Points on a hilly landscape, in no order, each with its height.
A ball rolls from a point to the lowest of its 2 nearest points, and stops where none of them is lower. Distance is the straight distance between rows; heights are no part of it.
k350: [-30  19  25  27 -10 -40 -20  -6 -48  37   4 -20  -2  -6 -14  -8  -6  16
  28 -35  38 -25  -7 -14 -27 -29  19 -18  21  26 -31  -1  -6 -25 -48   3
   5  13 -42  -3 -25 -13   0  20   2 -26  14  12  30 -32 -39  25  -5]  h=787
k508: [ -8 -21  -2  15  23 -25  38  72  12  27  21  -1  10  14  24  -6 -14  59
 -13 -15  -3  18  14  25  -3 -23  -4 -20   5 -13  -3   3 -35  22  26 -57
  31  19  -7  40   7 -25  -4   2 -14   7 -20 -55   8   3  34 -36  24]  h=702
k63: [-27 -36 -44 -32  -8 -19  27   5  21  16 -51 -15   1  -4  -8 -17 -29  14
  32 -24   5  -8   6  43  -8   2   3 -37  80 -30   8  -5  21  25   0 -30
 -49   6  67  59 -23  30   1  -7 -14  15 -45   0 -16 -38 -20 -35 -10]  h=391
k537: [-15 -37 -45 -31  34 -20   6  15 -21 -29 -23 -32 -16   5   4 -42  16  41
 -29 -20  13  29 -27   6   6  23  42  -4   6   3 -14 -14  12  30  -9 -38
  -1 -13  32 -52 -49 -51   0  29 -11  10   4  12  10  17 -12  -6   3]  h=867
k766: [ 30  33 -12  16  17 -40   3 -22  19 -57 -57 -11  13  16 -12 -24 -38 -13
  12  20   2   7 -23 -24 -15  20 -14   0 -25 -34 -19 -19  44   4 -28  -3
 -10  23  31  33  -4   2 -16  21  -6  52  -7 -26  13 -49   6  41  13]  h=268
k281: [-12 -10  -3 -19  10 -41 -10 -69  28 -66   1  -9 -33 -41 -40  31 -21 -27
  -5   9   1 -37 -17 -26  11  17 -21  -8 -77  -9 -14 -38  -5 -27  18 -13
 -27  -5  46   6  30  10  -1 -38  44  51 -38  18  35 -37  18  68 -33]  h=582
k859: [ 11   2  -7 -10  20 -16  30 -45  14 -40 -10 -26 -30   1  -8 -21 -38  13
  27 -16  22 -41 -21  16 -31 -23   0 -29  56   6 -34  20  36  25  -7 -62
 -45  43  24 -16  15  19  12 -28 -11 -35  31   7  25 -23  -9 -36  25]  h=531
k675: [-64  34  23  -3 -50 -10 -39  41 -15  61 -46  25   8  28  -7  11  28   5
  28  14   3  -5  34 -11  15   6 -42  -7 -39 -10  32 -19 -54 -32 -20   4
   4 -64 -22  19  -9 -49 -66  15  44  49   0  13   7  18  -2  12 -12]  h=671
k102: [ 12  -5 -32 -33  13  -9 -24 -39 -15  24  27   7 -17 -33  31   3  31 -29
 -37   1   2  10  -4 -77  21 -14  46  21 -21 -14  18 -32 -39 -10   5 -11
  -5 -49  10  11 -40 -37  11   4 -24  26   5  23  44 -16   6  46 -47]  h=166
k468: [ 13   7 -10  22  21  51  14 -51   4  -6  83 -11  -5 -59  -1  24   2 -33
 -16 -26 -12 -14 -53 -17 -24 -63  25  -1  11  21   8  41  -6  -2   6 -13
  23  32 -14 -26   4  20  63 -21  13 -25 -36  52 -41   2   2  12   3]  h=600
k848: [ 26  23  -6  43   8  -3  -7   5 -27  22 -14  -7  31  12  22 -12  28  14
 -30  40 -39 -11  14 -28  19  20  18  18 -41  12  -8  27  44 -21 -52 110
  18  -6   8 -16 -27 -10 -41  22   0   9 -11  14 -71 -20   2  35   1]  h=124
k332: [-69 -18 -21 -45 -50 -36 -22  42  -3  55 -13  19 -12 -26 -45   5 -28  36
  46 -64  18  -4  29  51 -26  15  17 -38  45  -7  12  -8   3   3 -21 -45
   1 -15  -1   9 -30  15  16   2   9 -24   9  18  59 -21 -17 -12  -7]  h=314
k723: [-27   6  -2   6 -15 -47  -3   9 -21  77  36 -14 -53 -62  33 -12  17  14
 -31  -8 -13 -17  40 -40  25  16   7 -30   7  -8   3  32 -27  26  -4  26
 -13 -16 -15 -28 -48   4 -19  15  -6 -23   2 -34   8 -23  -6  15 -24]  h=397
k631: [ 14 -53 -32 -36  -5  -1 -22 -21  -7 -18  30   6 -43 -45 -17  45  13 -11
 -29  32 -64  13  37   1  40  34   0  11 -38 -19  36 -25   1 -32  11  54
 -12  -7  -3  -6  14   3   1   5  44  16 -19  -3  -2  25  -7 -14 -52]  h=229
k923: [-55 -28 -18  -3 -41 -13 -12  22  11  45  51  24 -20  -3 -21 -30  24  15
  -8 -69  40  17  16  24 -14 -47  44  10 -38  23  21  -2 -23  16  -7 -44
  30 -30 -13 -17 -27 -26  44  14  11  -4  31  17  43  12   3  31   4]  h=242
k463: [  1   2  -9  23 -40 -34  -7  35  33  34 -18  41   4  32 -45  19 -39   8
  53 -32  24  -6  36  63 -22  13 -22  -8  -6  -4  10 -13  34   9 -39  11
  22  46   1  44  -3  18  14   7 -29  23  15 -34  12 -41  -5  32  46]  h=793
k438: [-18  28   5 -29 -11  44  -3 -56 -47   1  -1 -17  16 -32  23 -18  -5 -12
 -25  -5  -9  28 -34 -32 -24 -29  51  10  52  -3  25  -7   0 -10  16  -7
 -15 -20 -15 -25   4 -26  18   2  -4 -43   6  53  18  37   2 -11 -50]  h=559
k659: [-13 -12  52  -4 -17   3  -7 -40 -38 -10  16  -4  12 -32  21   6 -10 -33
  -6  18 -24  48  -3 -23  17  -7   2  24 -19  -2  27   5 -26 -38   6  30
 -20   9   0 -28  47  -9 -25 -53  -6 -50 -16  27   1   2  57  11  -2]  h=230
k863: [-21  33  36  26 -28  21  18  12  22  52  10  24  97   2  10 -35 -10  10
  18 -35   5  31   2  20 -12 -10  23  14  23  -4  29  31  23  24  16  33
  48 -38  -2   7 -14  48  30  -7 -27   3 -16   6 -41  11 -11  31 -11]  h=547
k258: [ 19 -50  -7  19  12 -15  21   3 -32  31 -33 -70  19  11  -8 -28  -9  58
   5  28 -25   3 -13  38  49  21   8 -38  58   8 -11  10  38  -1 -20  58
 -12  34  35 -20  -6 -18 -16   5 -19 -21 -24  10 -74 -19   0 -53  13]  h=464
k157: [ 37  24   9  26  27 -21 -11  11  11  17  -9   8 -26  15  -1 -19  52  -3
  12  32   8 -78  46 -29  23  19 -50  14 -24  11 -36  26  12  37 -16  28
 -24 -21  -4 -15  -1  -4 -19  49  -8  22  41 -42 -28  -5 -18  10  14]  h=745
k276: [  3  32  -2  13  10 -43  13   1 -19   5  10 -21  26  -2  -8 -19 -44  42
   7 -31  12  16 -12  -3 -20 -17  37   3  40  -7 -29   2  46 -11 -33 -11
  18  24  -1   9 -29 -25  12   8 -22 -24  24   2  60 -47 -10  13 -15]  h=813
k58: [-41  24  31  -2 -45 -14 -10  20 -24  13 -26  21  -8   7 -12  39  23 -33
  23  15 -14  10  40 -26 -20   6 -36  13 -12   8   8 -27 -48 -54 -24  -2
 -20 -16 -52  27   1  -1 -48   0  38   7  12  13  32  31 -11 -13   0]  h=639
k326: [  0  31 -40 -20  24  18  16  41  29  -2 -30  12  35  41  22 -18 -18  51
 -54   8  25  39   6  17 -24  46  36  -3  15 -50 -21  12  36   9  19   3
  -5 -25  28  38 -63  -8 -17 -11 -38   2 -15 -37   2   1 -42 -19 -31]  h=210
k475: [ 28   0 -56 -10  24 -10  21  30  48 -37   8   2  26  26 -12 -26 -21  37
 -10 -19 -35  37   0  49 -16  -3  22  22  39 -26  -4 -10  70  35 -17 -25
  36  19  41  30 -23  23  46  34 -23  20  11  -6   1   3 -10 -33   2]  h=133
k283: [ 26   9 -26  -7   4 -18 -34 -50  -6   9  18  11   2 -13   8 -25  36 -52
 -27  14 -29  21   3 -45  26 -24  23  31 -53   2   3 -25  18 -16 -24  38
 -16 -17  33  10  -5 -17  16  -9 -31  30  14  24  16 -24  -9  49 -10]  h=120
k752: [-37 -33  -6 -11  -5 -17  27  60  25  19 -14  13  -6  31  21 -47  11  12
   4 -43  35  19  17  45 -13   0 -25   5  -7 -17   9 -14 -38  44  10 -81
   7 -15  28  23  -8   4 -15   0 -25  34  -5 -34   2   7  48 -14  77]  h=732
k814: [ -2  38  23 -21 -39   3 -12  16   6 -21 -28  42  -3  23 -11  72  -6 -20
  15  30 -20   9  48  -1 -30  53 -64  20 -15 -14  14 -27   3 -38 -12  43
 -10   8 -70  29  29  23 -43 -24  35   8  24 -30  37  24   5 -11  -1]  h=603
k35: [ 14 -35   1  -6  21  44  18  17   4   0 -16 -22   4  44  20 -15 -21  17
 -18  43  45  18 -48  25   3 -26 -15   9  37  16   1  -3 -18 -22  33 -45
   0 -18   6  38  11 -25  27 -21 -33  -9  16  -2  10 -14  22 -51  45]  h=467
k914: [ 15 -40 -14 -26  -9  72  -1 -35 -31  15  27 -16 -15   4  13  12  -6   0
 -20  44   4  12 -19  37  24  -7  35  -8  80  -7  30   1   9   2  32  -6
 -41   6  -7 -13  56 -31  17 -18   8 -54   3  59 -46  54  15 -86 -12]  h=519
k239: [  8   7 -13  -7 -18  44   5  20  46  34   8  16   0  15  39  13 -27  59
 -38  46  37  22  -6  12  34  18  -2 -37 -13 -12  40  31 -41  20  84  11
 -11 -70  11  -3  -9 -20 -21 -40 -16 -10  -5 -25  -6   7   2   5 -28]  h=277
k291: [  6  15   7  -8   8 -40  10 -36   7  34  43  15 -24 -43  -8   6  31 -65
   4 -41   7 -57  36 -34   8 -26 -27  22 -18  12 -22   3 -12   2 -47   9
 -40  11  15  23 -10  59  16 -22 -11  17  -6 -21  11 -54 -17  19  13]  h=535
k272: [ 34  88  15   0   3   3   6 -17  26   4  47  45   0 -28 -17  26   9 -12
  11  -9 -18 -52   0 -65  -1  17 -16 -11 -36   7   1  14  -7  10   7  29
  34 -16 -18 -12  12  48  16  16   8  10  10 -30  23  16 -24  51 -67]  h=447
k238: [ 35  -6  14   6  -2  -6 -25 -29  -7  21 -29 -17 -15  13 -17   7  14   5
  58  41  39 -50   8  -8  24  36 -49   7  15  19 -38   4  29   0 -20  45
 -37 -19 -12  -2  -5   5   2  13 -30   7  62  -9   8 -46 -26   5  14]  h=774
k179: [ 45 -36 -10 -11  37  40 -17  47 -14  -2 -15  15 -14  63 -14  11  55  10
  -7  25 -13 -24 -19   0  40  -8 -27  31 -16  16  17 -52 -23 -38   9 -15
  14 -26  -6 -13  39 -73 -21  52  19  26  30   7 -19  48  -1 -17   4]  h=351
k7: [ 40  -5  20  48 -10  36   2 -22  -5  45  56 -23  12 -18  11   0  13  -2
  -7  16  -5 -14 -17   1  16 -44 -13  -1  35  16   7  48  -7   9   5  26
  -8  14 -33  -8  16   4  46  -7  -6 -32  -3  13 -51 -13  15 -19  14]  h=628
k575: [-27  -7   8 -29  -7 -29 -18  11 -42   9 -19 -30 -61 -37  29  -3  18  -4
 -20  41  -1   4  19 -41  14  65 -23 -21  16   1 -32  -1 -22   7  -5  10
 -47 -18 -38 -30 -44   3 -38  13  -2 -35  23 -21  29   5 -20  -6   1]  h=407
k57: [-32   3  26 -18  -1 -32 -37  29 -37  -6 -34 -13 -32   5   3 -20  12   5
  37   8  10 -16 -16 -39  14  67 -24 -39   5   6 -29 -29 -19  29 -15 -27
 -12 -27 -17 -23 -48  -3 -34  62  30  28   8  -4  -2  18 -20  20  27]  h=459
k874: [  7  33  22  30  33  29  42  39 -16  -9 -29 -27  31  43  20  21 -19  63
 -20  26  46  -3  -3  32 -21  -3  -8   1  32  12 -56  36  28 -21 -15  22
  -3  41  -3  16  14 -18 -17 -43   5 -53 -14 -25 -41 -24 -11 -51  20]  h=634
k816: [ 31  -2 -28  31  31  -2  26  15  32  -6   5  -5 -12  12  21 -26  75 -24
 -23   3   8 -29  19 -24  -8 -28  -9  22 -30  20 -36  15  -7  30  -5 -10
  -5 -17  -1  23 -45  22  12  46 -23  33  20 -30 -25 -11  -6  -1  23]  h=712
k607: [  2  42  45   6 -24  -5  12  14  27 -26 -16  35  11  -7 -22  -8 -35 -48
  56  -5 -28 -22  22  10   9 -18 -62 -15 -10 -27  16  15  -7  27   8 -26
 -30  15  17  -3  56  25 -34 -18  26   1 -24 -29   1   3  11 -32  -8]  h=497
k184: [  2 -14 -23 -25 -24  41  26 -11  54 -32  21  18   2 -23  16  28 -34  19
 -25  32  -1  42   5  34  14   7   6 -20  -6 -19  45  26 -27 -11  76  24
 -10 -23  20 -12  26  29   0 -48  30 -22 -36 -17 -25  34   5  -7 -34]  h=316
k561: [  5  -9  -2  -9  19  -1   3 -37  15 -68  41  20   2 -10  15  53 -24 -30
 -45  10 -16  35  -9 -17 -24  17  28  29 -80  13   1  -7 -19 -39  24  38
  21  16 -17   1  18  51  14 -60   8   5 -19   3  16  -9  20  61   1]  h=425
k101: [ 11  12 -24  -5  19  21  31  25  36  25  32  18  13  36  54  21 -19  58
 -71  13  28  21  35   7  -2  29  33  -1  -9 -34  -8  28  -8  14  39  29
 -10 -47  27   6 -32  -3 -39 -57 -44 -23 -22 -32 -20  25   0 -17 -31]  h=246
k8: [-13 -22  33  35   6 -44 -29  36 -67  20 -10 -36  -2 -19   4   4  -3  -3
  34  -5 -24  -9  -5 -33  -8 -25  11 -32  49  13 -23 -19 -27 -10 -41 -23
  11  43 -59  38 -11 -10 -21  44  12 -10 -30  -4 -20   8 -11 -26  10]  h=751
k316: [  7   4  47 -23  -7   3   4  -7 -30 -36  -2  -2  12  -6  15  11 -57   3
  -4  25  10  36   4 -20 -20  34  -4  29  25 -15 -14 -13  14 -11   3  13
 -14  18 -41   1  38   8 -10 -46 -29 -50  32   5  53   9  19 -12   3]  h=300
k755: [  6 -17  -2  28   7   4  -1  13  -8   9  17  -2 -14 -18  26 -17  69 -58
 -10  10 -22 -32  20 -28  23 -45   9  18 -26  21   2  -2 -42   9  -9   5
  -3  -9 -12   1 -25  14  -6  38   9  17 -29   8 -44  25  10 -16   5]  h=684
k860: [ -6 -20 -19  -5 -30 -15  -4  -7  47  53 -20  -2 -18  13 -40  18 -10  38
  43 -13  70 -31  39  49  -7  28 -33  -3  -6  10  -7   9  24   0 -29  37
 -13 -22  21   5 -12  14  13 -23 -34  19  39  -4  20 -59 -16  37  26]  h=799
k77: [ 48  15   3  52  37 -12  21  28  11 -25 -17  -9  26  38   6  21  -1  20
  -5  39 -17 -19 -11   4  10  22 -14   5 -53  12 -17  26  12  -2 -20  60
  49  33 -20 -28   1   1 -32  16  -7  19  -9 -12 -63 -10  19  31  32]  h=195
k807: [ -2  53   6  16  10  22  48 -16  -2  -5  -9 -20   4  13  -6  28 -10  48
 -10 -23  72 -37   7  20 -44 -14 -15  -8  51   8 -71  45  35 -38 -19  17
 -49  45   3   9 -16   2  10 -53   6 -64 -12 -20  -4 -55 -42 -32 -10]  h=606
k323: [-24  14   8 -10 -24 -53  16  40  27  29 -15  52  -3  55  -9  -2  -8  -6
  22 -70  31 -16  49  47 -25   7 -47  13 -50 -41   7 -11  -9  26 -20 -38
   8  12  13  22  18 -14 -40  -8 -14  39  23 -33  25 -31  45  18  51]  h=763
k517: [  1   5  26 -22  23   6   4  15  -3 -30  11  -2 -33  -4  29  27 -10   5
 -14  24  15  -6  17 -43 -11  55 -10   0   1  -2 -30   6 -20   9  13  -1
 -22 -12 -36 -20   6  27 -30 -17 -23 -33  20 -26  21  20  -3  -7 -19]  h=354
k278: [-25  -3  12 -29 -65  -2 -59 -32   1 -32 -38  46 -38  32 -40  -6  22 -44
   7 -10 -47  13  56  47  -8  15 -12  41 -59  -2  11 -34  45 -23 -23  18
 -28  30  28 -17  58 -10   6  12  19 -13  68  33  37   4   7  14  18]  h=216
k445: [-17 -24 -21  -2 -18  14 -13  -7   4  23  71  26 -23 -30   9 -11  44 -19
 -41 -36   5  25   5 -32  17 -39  52  28 -50  19  43 -14 -46   0  16 -27
  31 -35 -26 -19 -15 -32  36   9   3   6  23  14  39  38   2  42 -37]  h=209
k2: [  8  -5  25  29  42  -1  25  67 -27   2  -1 -36  32  22  50  25 -17  54
 -36   3   1  34  -8  -7 -13  10  14  10  23 -12 -35   1  -9  -6 -13   5
  46  38 -28  20 -13 -17 -19  -3 -30 -29 -13 -23 -12   5  30 -24   5]  h=668
k364: [ 26  35  42  16  16  26  -8   4  32 -12  28  23 -17  -9  20  24   7   7
  -1   5   2 -20   5 -58  18  12 -12  -4 -41  13   8  24 -46  -2  32  19
  17 -17 -30 -37  20  10  -9   2  -3 -22  11 -14   5  24  12  39 -34]  h=406
k224: [  8 -12 -39  14  -7   8 -20 -68  47 -57 -37 -30 -16   1 -22 -44  26 -39
 -15  -5 -24   9 -30 -21  29 -60  -6  -2 -51 -10  22 -18  33 -16  18 -19
 -26  16  96   6  18 -32  18  16  32  22 -10  29   5 -53   5  14 -36]  h=672
k973: [-23 -48 -12  -6 -15  33  14   6  29 -68   2 -15  10 -30  15  32 -21 -11
 -39  13  -2  68 -20  15 -29   2  18   6  -6  19  14  15 -15 -29  45  18
   1   9 -18  -4  -5  40  24 -37  11 -26 -44 -11 -19  17   5  22   4]  h=363
k560: [  18  -23   14    9   20  -35  -18  -55   -9 -100   23    0  -27  -10
  -30   57  -42  -22  -26    6  -15  -15  -18   -9   -5   17    4    6
  -78   -5  -12  -12  -33  -29   28  -12   22   41   -6    0   35   12
    3  -30   29   22  -11    7   51  -12    6   50   12]  h=499
k898: [ -3  -6  35 -14 -17   5 -61 -23 -32 -40 -42  24  -7  19 -26  -5  -5 -59
  19   5 -50  44  12  11  24   6 -25  27 -33 -33  24 -34  18  -7  18  -3
 -15  13  34 -34  98 -53 -36  -7  11  -2  31  14  23  33  32  24   0]  h=140
k554: [ -3  58  22  27 -37 -14   4  -8  20  21  34  42  31 -33 -42  -1  13 -47
  53 -48 -10 -23 -14 -21 -17   4   0 -12 -16  34   2   8  -3  25 -25   4
  53  -2 -37  -6  -2  83  21  -5  20  16  -3  -2  12  31 -37  57   8]  h=486
k557: [ 40 -11  -7  16  18  -1   7 -28  20  61  57  11  16 -36   5   9  44 -21
  28 -13  16 -50  10 -11  17  -5 -10  13  -2  24 -12  21   1  25 -20  49
   0 -32  28   1 -22  64  29 -20 -52  40 -15   8 -49 -37 -17  32  19]  h=570
k502: [  8   8 -10  16 -26  -9 -41 -23 -20  14 -11  19  23  38 -11 -10  23 -19
 -26  16 -39  32  24  -8   9 -12  22  32 -57  -4  12 -10  38 -43 -41  92
   8   6  -5 -15  15 -49 -17   6  -3   4  22  28 -22   8  18  30  -7]  h=61
k704: [-24  28 -11   1   1  70   7 -63 -23   9  47 -15 -15 -59  28   2   3 -29
 -33  -3 -15   7 -46 -29 -15 -35  36 -23  27  16  38  22 -41   2  42  -6
  19  -4 -21 -40 -27 -11  43  -8   0 -23 -19  47 -24  34   7  21 -30]  h=579
k983: [  2 -53  -3 -43  20 -56 -20  -7 -24  31  70   4 -51 -37  -2  14  13 -10
 -26  -6 -52 -18  75 -10  36  43  -7  31 -21 -20  -2 -24   8   8 -18  36
 -19   3   6  -8   4  23 -11  -7  -7  15  12 -14  18   3  15 -33 -12]  h=298
k199: [  7  39  12   1  27  14  14 -10 -16 -55 -31 -28 -18   7 -28   5 -30  21
  16  12  46 -34 -34  18 -53  12   8 -18  66  22 -70  36  66   2 -12 -30
 -22  44 -23 -22  13   9  15 -15  17 -56  17  -1  34  -5 -60 -42  10]  h=568
k479: [ -3 -30 -43 -17  16 -13  -6 -90  31 -48  -3 -16 -28 -48  -8 -11  27 -48
  -5  -4  -3 -28 -37 -44   9 -35  12 -19 -55   1   5 -14 -12  -8  17 -15
 -19   2  74 -14 -13   8  19 -12  42  50 -31  25  -2 -35   2  52 -30]  h=637
k407: [ 26 -19  12 -16 -16  96 -15 -17 -33  26  21  -8   0  -3  20  38  30 -10
 -30  30  -6  15 -32 -10   7 -21  27  21  65   3  34  -8  -8 -16  36 -14
   3 -21 -62   0  34 -39  47  14  19 -39  30  48   4  66   6 -57 -34]  h=537
k451: [ -5  30   2  39 -26  14 -14  -8  29 -16  -7   1  15 -18   9 -68  15 -92
  -4 -10 -27  18 -23  -5  -3 -82  -2  13 -10  -7  15   5  11  56  14 -83
   3   6  12  17  24   2  35  49  -2   6  11   4  14  12  17 -21   9]  h=730
k762: [ 37  37  27  17  22 -27   5 -18   2 -55  16   3 -10 -22 -12  10 -34 -38
  37  22 -42 -49  -2 -35  10  -5 -33 -15   5 -15 -26  12   7   8  -5  -9
  -5  57  -6  -1  29  35  -9  10  21 -14 -18 -29  10 -16  -8 -22 -22]  h=429
k767: [-10 -42 -21 -23  -3 -10   6   0  -8  12 -59 -33  13  -3 -36 -13 -25  33
  57  11 -14  -2   9  63 -13  39  -2 -27  84  -5  -7 -14  62  -5 -27  38
 -25  32  48  27  -1  34  -7   5  -3  -5 -29  11 -32 -22 -33 -66  15]  h=426
k505: [-12   8  48  -5 -30 -29 -30  37 -25  -8 -25  20   6   8 -26 -18 -29 -15
  71   2   0  28 -17  -7   0  45 -24 -21  18 -22  13 -28 -10  33 -17 -51
  -1  -4 -24  20   5  -1 -38  22  12  15  11 -11  32  30  15   6  49]  h=509
k757: [-12  37  35  -5 -42 -16  12  -9   2 -22 -23   5  19 -16 -31  36 -32 -36
  21  36 -61  33  59  17  -5  26 -58   2  -3 -20  19  11  15 -27   9  34
 -24  38 -20  17  46  51 -24 -44  42 -19   1 -25  28   1  17 -24 -14]  h=558
k913: [ 28  12 -44 -10  23 -20 -12  -3  20 -82 -11   2  24  15 -22 -25 -20 -30
   3  -2 -39  36 -24   2 -24  17  39  25   0 -20  -3 -33  57  15 -22 -21
  11  22  26  28 -22  24  24  45  -7  37  14   1  16   7 -15  25  28]  h=191
k512: [-14 -56 -10  23 -18  13 -14  34 -24  31  12 -23 -24 -27  -5  12  13 -18
   6  12 -27   6 -14  21   5 -23  13 -36  46  22  24 -14 -28  16   9 -27
  19  25 -74  26 -16   0  30  51  39  -5 -22   3 -17  33 -14 -48   6]  h=719
k906: [  8 -12   2   7  12  78  -1  27   9 -11  -2 -23 -13  31  33  14   5  28
 -53  44  81  12 -59  11   0  -6  11  -9  16  52 -28  28 -32  -3  58 -50
   7 -21 -51   2  -4 -24  24 -33   2 -35  26  -6  14   1  -5 -33  19]  h=443
k877: [ -9  -3 -26   3  19 -57  10 -44 -23 -22 -11 -43   8  -3 -16 -46 -24  39
   2 -41  15   7 -55 -11   0 -27  45 -19   7  14 -16   0  30   0 -24 -37
  18   2  49 -43 -24 -36   6   1  -7   0  12  25  30 -40   6  37  -9]  h=840
k23: [ -1   9  41  19 -30 -44 -31  41 -33  55   2  19  29  17  -7  -2 -31  24
  54   1   9  33 -14   5  22  41 -13 -22 -29 -31  22 -12 -22  27  -4   4
  44 -26 -26   9  -4 -19 -38  13 -16  29  12 -12  -2   9  34  51  33]  h=552
k908: [ 52  10  -2  12  36  23  26  18  29 -40 -37  14  19  80   3  30   7  50
   6   7  37 -13 -50  13 -16  27 -18   4 -44   8 -15  -3 -13   6  14  11
  57 -22 -13 -28  12 -34 -16   5 -32  50  26 -19 -36  18  17  40  37]  h=259
k811: [ 64 -27  10  -9  49  19   5  38   0 -30   1  23  12  80   0  24  18  47
   2   4 -18   9 -43  36   8  19 -16  40 -13  -3  -6 -47 -21 -11  -9 -14
  57   6 -33  -6  45 -45   3  15 -30  34  33  -6 -24  60  39 -10  39]  h=306
k292: [ 29  16  -1  22  23  -7  29 -41  26 -27  40  -8 -21 -38  -6  14 -13 -36
   8 -17 -10 -64  -3 -17 -29 -37 -24 -10  45   0 -27  32   7  10  -1 -19
 -33  44  -1  19   0  59  28 -12  -6  -8   1 -22  -6 -42 -15 -22   1]  h=487
k576: [ 47  52  11   1  26 -33  18 -50   0 -57  10  11  26   4 -35  -5 -47  -8
  13  -1 -39 -22  21 -26   8   2  -8  25  -3 -31 -13  -5  74   2 -23   3
   7  53  35  -2  41   7  -5  -2   6   4  10 -17  35 -25  -4   7 -35]  h=356
k46: [  2  28   9  11   5  21   4 -33   1  53  14  14  76  -8  18 -29  34 -13
  17 -13  -3  -1 -22 -17   5 -16  18  19   2   9  16  15  18  19   4  55
  15 -60  30 -13 -31  43  26   4 -52  37 -20  37 -57  -2 -20  48  -6]  h=566
k493: [-22   2  49  -2 -18  12 -26 -24 -39  -6 -14  -5  -2  -6  11 -30  20 -55
 -18   2 -28  31  15 -13  25 -38  -5  35 -35   1  24   4  -3  -4  -3  -9
 -25   3  10 -55  77 -49 -15   2  20 -48   2  30  -3  35  54 -21   1]  h=163
k530: [-49 -13 -28 -36  -2 -20  30  42  36   4 -47  11  29   0 -40  -8 -38  40
  42 -69  37 -15   2  53 -41  20   6 -26  46 -13  -7   6  22  18  -3 -39
   9 -11  53  20 -31  24   3  -4   4  19 -41  -1   0 -21 -35   7   0]  h=357
k227: [ 45   6  -2  62  37  49  18  -7  -6  19  23 -33  20 -13  56   9  56 -34
 -25  41 -23 -46 -29 -37  25 -52   7   2  30  23 -15  37 -21   3   7  26
  -8  15 -20  24 -40  27  16  28 -26   1 -36  14 -85 -18   4 -27   5]  h=654
k778: [ -4   3   5  -6  51  72  30  41  -5 -15  -6 -12  -6  45  37   7  14  55
 -55  10  60  -4 -41   3   9   4  33  -9 -11  47 -18  12 -51 -14  46 -51
  29 -25 -15 -32  15 -73  -7 -12  15 -32 -11   6 -19  52   6 -39 -11]  h=419
k321: [ 12  11 -55 -34   6  31 -15  62  31   2 -17  14  21  39  -6  -4 -17  58
 -14  18 -18  48   2  59 -19  57  16   3  44 -34  -4 -20  64   1   0  15
  21  -5   7  38 -60   2  16  29 -26  29  13 -17  10  -2 -40 -35   2]  h=176
k165: [  7   7 -30  19 -23  17  -5 -22  52 -41 -28  14  -5   2 -33 -48   7 -49
  12  -3 -26  -5   2  22   6 -57  -9   3 -22   3  29   9  30   3  13 -21
 -22   8  49  -9  13   8  38  31  35  12  -4   7   5  -7 -16  -4  -5]  h=701
k408: [-22 -44 -32 -32   7 -30  20 -19  -7  34  59 -13 -54 -65  36  15  20  -4
 -39 -19  -9 -16  53 -15  12   4  21 -15   7  -3   8  17 -25   0  10  36
 -32   8  15 -13 -28  42   1 -18  -5 -12 -31 -21 -19 -10   7 -12 -21]  h=353
k303: [-19 -18 -14 -28  39  47   2  58 -41  -3 -28   6 -24  47   8  -7  34  34
 -24   0  32  -9 -12  14   6 -12  16  14  -3  25   8 -47 -45 -33   8 -57
  29 -30 -19   9  17 -91 -30  47  40  21  -5   9   5  48  12 -59   9]  h=386
k433: [  7 -55 -17 -12   5  28   2  -6 -47   7 -27 -36  16   0  14 -29 -22   4
   7  37 -16  25 -36  38  40 -12  24 -24  61 -20  41 -16   4  -6  18  12
 -20   6  25  -4  17 -47 -14  -2  -4 -22 -29  31 -25  23  23 -80  -2]  h=498
k590: [-17   0  34  21 -22  -6   7  37  29  17   4  22  45 -18  -6 -10  -7 -11
  48 -37  -7  16  -3   5 -14  41 -15 -17  -7  19  14   9 -18  31  16  13
  54  -5 -25  16 -22  98   6   9  -2  16 -39 -20 -50  35 -12  54  24]  h=520
k15: [-81 -36  -8 -27 -20 -18  15  14 -17  55  12  -2 -19 -17  -4 -14   7  30
  20 -80  57 -23  25  42 -28 -35  25  -1  37  11  19  -5 -22   9  -9 -57
  -7 -18  17 -29  -5 -27  19 -22   6 -27  -6  37  32 -10  11 -29  10]  h=278
k683: [-98 -15  15   2 -65 -18 -36  14 -19  58 -56  -1  25  14 -16   3  -3  20
  42 -21  28  23  13  23   0 -30 -37 -38 -15  32  24  -4 -50 -32 -19  -1
  10 -40   2 -10 -28 -32 -23  -2  59  13 -19  31   1  -7 -17  28  -9]  h=700

Two balls start at each pair of points below. Name the first point that both come to, or write -.
k560 / k468 | -
k451 / k35 | k502
k407 / k303 | k502
k350 / k860 | k755
k292 / k276 | -

Where does a ball stop that starts at each point below?
k530 | k502
k877 | k502
k906 | k502
k463 | k475
